Points on a hilly landscape, in no order, each with its height.
A climber steps from a point to whichever of its 2 nearest points has the largest rise for the distance, and stops where none of them is higher. Distance is the straight distance between rows; heights are no part of it.
z567 h=442: [ -5  -3  -7 -26   2   9  12   6   1   5  10  12   7  -2  35  -1   7   0
  21   2 -16]
z180 h=463: [ -5   2  -4   5  -1 -11  19  -6   8   7  16   2  -8  -3  -5  11   4   8
   1  -6  15]
z204 h=470: [  4 -12  26   1  15  29   7  -9  16   4   6   9  12 -12   1 -14  -5   0
  13   2  -6]
z405 h=416: [-10   8   0 -30   6  -8   8  13  -9   0   2   6  11  -4  26   0   4  14
  24   2 -12]
z325 h=565: [  4 -16  12   8   8  20  16  -8  -3  -4   7   7  12  -4  -2  -3  -1  -1
   9  -3  -4]
z843 h=108: [  2  15 -12  17 -10  13  10 -12  -2  -8   3  -6  25  -1 -10  13   0  -2
  10  -5  28]
z559 h=577: [ 14   7   8  -2  11  -6  -3  -6 -14  -7  -7   4  11  -9  -4  -7  -7 -11
   1  -8  11]
z428 h=414: [  1  18   7 -13   8 -22 -11  15   7   6  -9   3 -12   6  24 -12   0   1
  -3  11 -14]
z226 h=662: [ 12   8  -1  14  15 -18  14 -14 -21  -3  -1   7  -6 -13 -10  -9  -1   2
   0 -12  -3]
z780 h=486: [ 12 -20  -6  -1  -3   9  -2   2  -1   8   7   9 -17   7  -4  12   3   1
  -5 -15  -2]
z282 h=598: [ -7  -2  -1  -6  -5   0   2 -13  12  21  11 -12   1  -2  10   2   4 -10
  10   4  13]
z19 h=471: [ 10  -5   2 -16   6   6  18  -4  12  10  13  20  -5   0  26  -6   8  -2
  20 -10 -18]
z570 h=444: [ -8   7  18 -23   7  -7  16  19  -3   0  -3   2  17   1  12  -9   1  25
  19  11  -2]
z981 h=592: [ 24  -3   6  11   4  -5   1   0   0 -10   2  11 -12  -5 -12  -3  -1 -15
 -16  -4   7]
z940 h=489: [ -8  13  26  -7  14   2  11   4   0  -4  -3  -4  21   1   9 -16   4  16
  11  19  -9]
z237 h=282: [ -4   1  -1  -8  -5  -5  10 -10  -6  10   0   6  11   3  -7  29  -8  23
  14 -20  13]
z533 h=401: [  7  10  -7  10   6 -17  -9  -8  -1  10 -10  13 -15  10  -1  -9   7   8
  -2 -20 -22]
z263 h=437: [  2   6  11  -4   7 -11  -8  16  12  10   2  -4  -2  18  18 -14  10  -8
  -7  15   2]
z879 h=567: [  5  -9  11  12   4  12  -3  21  -1 -16 -13   2 -12   8 -12  -6   4   3
 -21  19 -20]
z961 h=379: [  7 -10  21 -13   2  10 -18   9  12   5  -8   0  -5  -2  12 -19  -5 -13
   2   6 -22]
z662 h=24: [  8   0  16  -8 -15  -4  10  20  18   6   3  -2   8  -4  -1  13 -12   4
   9  -6  39]
z343 h=457: [  9 -18  14  15  14  23  14  -8 -15   0  16  19  -4  -5 -12   4   5  11
   2 -18  -7]
z366 h=262: [ -2  -4  -1   8   0 -19 -18  24 -15  -2 -27  -2  -4   6   2  -9  -6   5
 -15   4 -25]
z227 h=503: [  7 -14   5  14   6   0  -6  12  -7   0  -3  -2  -2  11   1  -7   4  -9
 -24  10 -12]
z249 h=424: [ 13   2  -8  24   9 -24 -12   3  -1   8 -19  10 -21  12  -1 -10   3  -5
 -19 -12 -16]
z765 h=386: [  4   8   8  11  23 -20  -6   5  -1  11   6   0   3  14  -2  -6   8   9
 -23  -6  -5]
z614 h=670: [-12 -10  -5 -15  -4   1  -9   1   9  12   7 -10   3   5   7  12  -5   1
  -3   4  10]
z426 h=527: [ -2   4   0  -1   2   4   4 -23   7  12   9  -3   6 -11  -3  10  -3   5
  10  -9  14]
z936 h=714: [ 16   1  11  20   8   8   4  -3  -6 -17  12   0   7  -8 -22   0  -9 -15
 -15   2  15]
z909 h=682: [ 12 -20  -6  12   6  26  13   0   4   1  15  11   6  -6   3  10  -1  -5
   1 -11   3]
z79 h=419: [  0   5   6   4  10 -16   7   4  12   9  10   2 -10   3  -6   1   8  13
 -19  -4   8]
z203 h=183: [  7  -6  -3  11 -21   2  11   9  10  -3  -4   7   3   8 -10  15   1   3
   6  -7  19]
z715 h=561: [  5  18 -13  -8   4   5   4  -3   4 -13   8   7  -3  -9  10   2   1  -9
   1   7  -1]
z321 h=610: [ -9   4 -16 -11   2   9 -11 -15  -8  -4   6  -6   7 -11  13  -1  -8 -12
  10  -2 -10]
z873 h=491: [-20  -5 -24 -10  -5  20 -11  -3 -12  -1   1 -11  21   9   4  13   1  10
  13 -10  -5]
z728 h=474: [-10  -4  -2  18  -5   7 -17  -8  -3  -8 -19 -11 -18   5 -16  -2   7  -3
 -12  18 -21]
z541 h=562: [ -9 -31   3  -2   3   8   1   0  -8   5   8  -4 -12  -1  -9   5  -1   2
  -6   1  -6]
z414 h=398: [  4 -11  22   1   6  28  -4   3  15  -4  -6   3   3  -1   4 -20  -2  -3
   5   3 -27]
z252 h=584: [  8  14   4  16   8   9  -6 -12   7 -12   6  -8  16  -4  -6  -4  -4 -15
 -13  10  17]
z569 h=638: [ 10   0  -2   9  -7 -19   5  -9 -19   7  -8   2   7   2 -19   2  -1   8
   7 -19  20]
z40 h=47: [  0   0   9   2 -15   8   6  15  29   5  13  -7   8 -11   1  14 -14 -15
   4   2  38]
z392 h=344: [ -8 -11  14  -7  -5   0  16  -6   2   3   0  -7 -10 -12  -3 -10   1   0
  17  12   7]
z124 h=400: [  3   7  11 -20  -5  -5 -20  19   9   0 -10   0 -10  -5  29 -17  -6 -10
  -6  13 -28]
z506 h=554: [-11  11  15   0  10  11  -1  14  10  -5  -4  -9  24  11   0 -10   4  10
  -2  19   0]
z101 h=531: [ -5  24  -8 -10  -1 -15  14  10   6 -15  -1   5 -11  -4  11  -3   8   3
  -1  15   3]
z319 h=596: [ -3   4  11   0  16 -19  12  -1 -11  -3  -2   1  -3  -6  -9  -9   1  18
   3   1  -7]
z265 h=502: [  4  12   3  -6  -8 -26  18  26   6 -13  -3   1  -7  -2  15 -11   6  -6
   2  18  17]
z768 h=542: [-13   6   2  12  14 -19  -2  -8  -5  -1  -7 -10 -13   3 -12 -13  -1  14
  -9   3 -13]
z380 h=66: [  0  10  -4  -2  -9   6  11   9  21 -10  17  -1  -1 -11  -3  17  -2  -6
 -10   5  29]
z505 h=521: [ -2  -9 -12  -6  -7 -18   2  -2 -21  -4  -4 -14  -6 -13  -4  -6  -4 -22
  -1   7   7]
z958 h=661: [-14 -23  -6   3  -4   0   5 -16 -23   2   0 -17  -6   0 -17   0  -1   1
   2   6  -5]
z230 h=556: [-14  -4 -31  -3   0  24  -2 -10 -12 -10  10   0  19  -6   7  10  -4  -1
  12   1  -6]
z216 h=602: [ 19   9   6   5  15 -33   4  -3 -13  -3  -1   5   2  -8 -10  -9  -6  -5
  -4  -9  17]
z462 h=319: [-11  18 -20  -2 -15   1 -24  -5   1  -4 -14 -11   3  14   2   7   4  -6
  -8   8  -3]
z860 h=525: [ 16  -2  -5   6  -1   5  -3   6   2 -11   9  11 -17   3 -14  14   1  -4
 -15 -15  11]
z838 h=645: [ -3   0  18   2   4  10  -2  20  13 -12  -3  -4  -2   5  -5  -9   3   8
 -13  24  -7]
z286 h=383: [  1  14 -16  -3   7 -10  -2 -13  -4   1  -1  14 -15   5  10  -6  11   8
  -2  -4 -32]
z42 h=754: [  4  -4   0   3  -2 -15  13 -12 -25  -6  -3   2  -3 -18 -14   2  -7   2
  10 -11  12]
z376 h=369: [  0  14 -29   2  -2 -17   2 -11  -3  -4  -8   2 -23   3   9   1  14  -9
  -4   2 -21]
z583 h=563: [  5   0   0 -14  11   6  -6 -18  -3   6  13   9  -2  -8   8  -3  -4  -3
   5 -12 -14]
z294 h=229: [  1  -8   0   2  -7   6  13   5   6  11   2  13   8   6  -3  18   5  18
  13 -18  16]
z435 h=396: [ -1 -19  11   2 -10  -3  11  -1  -8   2  -4 -12   1 -11 -17   0  -8   0
   9   5  21]
z29 h=465: [ -8 -24  -5   4 -13 -19  19  -1 -18   3   1 -14   4 -13 -10  -2  -2 -19
   5   2  24]
z766 h=591: [-13  -8   5  -5  -5   5 -25  -5  12  15  -4 -16  -4   9  -1  -4  -4  -6
  -9   7   8]
z977 h=472: [  2   1   7 -12  -9 -14   5  31  13  -2   5   1  -5  12  23  -4   5  -1
   1  14  13]
z7 h=83: [  3  14 -15  11 -17   3  12  -1   5 -10  11  -4  12 -15  -5  17  -8 -15
  -3  -4  32]
z495 h=496: [-12  17  -5  13   1  -5 -18 -13  -6   2 -16  -9 -11   6 -11  -9  -2   1
 -19   6 -22]
z307 h=515: [  1  24  -5   5   4  20  -5  -1  14 -15   7  -4  14  -4   6  -5  -4 -10
  -1  14   7]
z963 h=385: [  8 -14  13   9  10  29  -8 -12 -16  -7  11  20 -14  -9 -20   4  -3   4
  -8 -13 -17]
z196 h=298: [ -5  12 -13  -8 -10 -11 -18  -3  -7   7 -23  -6  -9   8   7  -2   3   1
  -1   2 -17]
z998 h=351: [ -2  -2  -4 -15 -15  11 -14   0  -7   5  -5   2   4   1 -14  31 -13  24
  13 -21  14]
z531 h=143: [ 9 10  1 20 -9  7 15  1 16  1  2  6 24  8 -4 11  4  1  5 -9 27]
z560 h=526: [-14  -3  -1   9  -9   2 -22 -11  11   7 -13 -17 -11  16  -7  -6   9  -9
  -8  16  -7]
z166 h=673: [-14   0 -16 -18 -11  29 -20 -11  10  -6   5  -9  13  -9  11   2 -12  -6
  18   2  -6]
z375 h=663: [ 16   0   8   2   7 -10 -11   2 -19  -2  -7   7  15   4 -18   5  -9   3
  -8 -19  14]
z921 h=423: [-11  -5 -20 -11 -15  25 -13  -6  -6  -4   2   2   8  -1  -7  27  -5  12
  10 -12   0]
z610 h=514: [  5 -13  12  -8  12   4  15 -16   5  17  17  11  -4  -8  12  -3  -1  -2
  14 -15  -9]
z329 h=788: [-14   0  -7 -11 -14  19 -16   0  13   5   1 -11  17   9   4   4  -5   2
  12   7   5]
z622 h=281: [-10  17  -5  -8  -6 -17 -17  19  -2   3 -23  -4  -5   4  13  -1  -2  12
 -11   1 -32]
z760 h=346: [-10   7 -27   5  -9   2  -3  -6   1  -5  -2  -6  -4  16   7   4  18  -7
  -8   5 -11]
z465 h=575: [ -9 -17 -16   5 -19 -11   8  -8 -10  -1  -1 -18 -14   1  -8   2   8 -12
  -3   6   4]
z22 h=455: [ 12 -12   3  11   5 -11 -14   6   4  13 -10   6 -12  21  -4 -12  11  -3
 -15  -7 -13]

Call two points neighbours if one is among the 2 nearest of the other. Go from one point of each pair to the other, from neighbour to neighbour, staying as high as possible. Name the lowest point that can't be avoided.
z42 / z909 -> z392
z838 / z42 -> z405
z936 / z715 -> z307
z329 / z42 -> z728
z715 / z958 -> z780
z42 / z375 -> z569
